Each row is a point on a tangle of strands that fork and nearly touch. The rows are in no order.
Points whose rows are less than 30.2 apart are linked; no others are. Some points are linked to none.
K11: [-40   4  -1  -3   1   8  25   8]
K292: [  4  -4 -38 -12 -12 -14  -3  16]
K631: [-62  18  -6  19   9  -2  22   4]
K511: [-9 28  5 16 -8  1 28 17]
K829: [ 34  12 -32 -36  13 -53 -27 -18]
K399: [ 18  27 -13  18  -8  -2   3  25]
K103: [ 36  41 -31  -1   5 -59  -7  -6]
K872: [-1 -3 -2  0 -7 17  3 12]
K779: [-29 -13  40  11  45  32 -27 -21]
K182: [-25 -36  49  -6  12  30  -5 -29]
K428: [  5   7  -9  -3 -11   0  13  14]
K114: [ 11   6 -35 -15 -15 -42  19   3]
K883: [ 42 -24 -21 -28  -7 -15 -18  -9]
K317: [ 47 -19  -1   4 -15  12 -34  -1]
K417: [ -2   5 -40  -1 -12 -21   2  18]
K138: [ 21  11  -1   0 -12  -2  19  13]
K871: [-16 -28  52  15  18  35 -30 -27]
K706: [-12 -31  22 -13  -5  29   0 -10]
K20: [ 29  23 -31 -32  14 -63 -19 -24]
K904: [ 36  17  -8  -2 -11 -17  16   9]
K484: [ 24  38 -40   8   0 -61  -3  -3]
K986: [-29 -17  20  -8   7  29   3  -5]
K327: [-41 -11  35 -11  32  20  15 -20]
K400: [ 23 -43  15   5 -23  26 -32  -9]
K737: [ 15 -32 -20 -26 -16   1  -8   2]
K669: [  4 -27 -22 -30 -17  -5   8   3]
K231: [-45  15 -19  20 -16 -17  35   7]
K216: [-1 25  4 24  5 24 -6 24]
K785: [-34   7 -32  12 -22 -27  29  11]
K236: [ 2 29 -8 23 -2 11  0 26]
K712: [ -5  31 -22  26 -21 -34  35  12]
K10: [ 63   1  -4  -5  -4  -9 -28  -3]
K459: [-34 -17  30 -11  18  27   7 -15]
K262: [ 56   8  -9 -11  -2 -21 -13  -2]
K769: [-13  -2  43  16  21  38 -15 -10]
K444: [-10 -44  27  -6  -9  33 -15 -16]
K111: [ 46  35 -20  -3   2 -46   1  -1]
K303: [ -6 -31  49  22   2  38 -34 -21]
K581: [  9 -35  28  13 -14  37 -32  -9]
K214: [ 36   0 -36 -32   7 -38 -29  -9]
K881: [ 16   8 -35 -19 -11 -55  18  -4]
K360: [-17 -45  41  -3   1  35 -17 -25]
K928: [-3 13 29  8  3 22 22  3]
K990: [-18  -6  10  -3   3  27   2   6]
K17: [ -8  -1 -32 -13 -20 -31  28   6]
K115: [ 30  -4 -39 -27   1 -32 -23   0]
K73: [-15  -9  56   0  17  27  13 -21]
K719: [-12 -21 -25 -23 -13  -2  12   9]
K155: [-51   9  13  -1  15   8  26  -1]
K513: [-33  -3  35  10  52  30 -21 -14]
K507: [ 28   2   7   9  -7  23 -12  14]
K447: [  8 -18  -1  -9 -11  19  -3   7]
K903: [-19   5 -33  -1 -23 -30  31   8]
K145: [-19 -26  57  -1  19  28   1 -31]
K65: [  2 -35  40  19  -7  39 -35 -15]
K600: [ 20  -6 -38 -19  -6 -23 -12  10]
K57: [-35  17 -10  16   4  11   4  19]
K157: [ 17  31 -42  13  -8 -49   5   7]
K759: [-21  10 -36  10 -13 -10   6  22]
K946: [  8   1  15  15   1  33 -16  11]
K63: [ 15 -30   4  -9 -15  21  -8   1]
K663: [ -6  -3  28  18  10  43 -23   1]
K905: [ 25 -38  10  -6 -22  18 -21  -7]
K415: [-36  19   8  16  16  22   3  13]
K982: [-3 18 16  8 -2 15 23 11]
K821: [ 23  23 -36 -23   4 -69  -3 -18]
K822: [ 18  28 -24  16  -9 -16   3  23]
K956: [ 62   6   0 -17  -4 -26  -3 -10]
K488: [ 21  16 -34 -23  -3 -65  12 -14]
K984: [-21 -12 -17 -17 -13  -1  19  10]
K689: [-26 -25  50   9  40  30 -25 -29]
K866: [-36   1 -13  -3 -10  -2  25  11]
K430: [ 33 -34 -19 -29 -13  -9 -13  -8]
K492: [-53  22  -8  23  -5 -11  35   5]
K638: [ 42  26 -18  -3  -4 -33   3   6]
K345: [-54   1  22  -7  31  11  19 -10]
K263: [-30  15 -22  17  -3   3   5  22]
K205: [ 53  -7   1   6 -10   7 -28   5]
K853: [ 10 -12  30   3  -8  29   3  -3]
K202: [-32  12  25  10  28  28  -2   3]
K508: [-10  31  -8  21 -16 -15  35  15]
K509: [ 43   4  -3   4  -9   7 -11  12]
K623: [ 12  32 -36  22 -11 -36   8  18]
K751: [-23   8  35  12  29  33  -3  -3]
K934: [ -8   0  45   2   7  28  22 -10]
K23: [-41   3  33   6  57  21  -6 -14]

A fork is a point with three links, a tip a point with one. Leave the first point through the second and follow the links. Name the first fork or tip that comes.
K111; K638 -> K872
K623; K822 -> K216
K984; K866 -> K986
K871; K689 -> K23

A fork is a point with three links. Follow the links from the first point to the second and name the forks in between, in order.
K428; K581 -> K872
K317; K769 -> K205
K990; K73 -> K986
K706; K428 -> K986 > K872
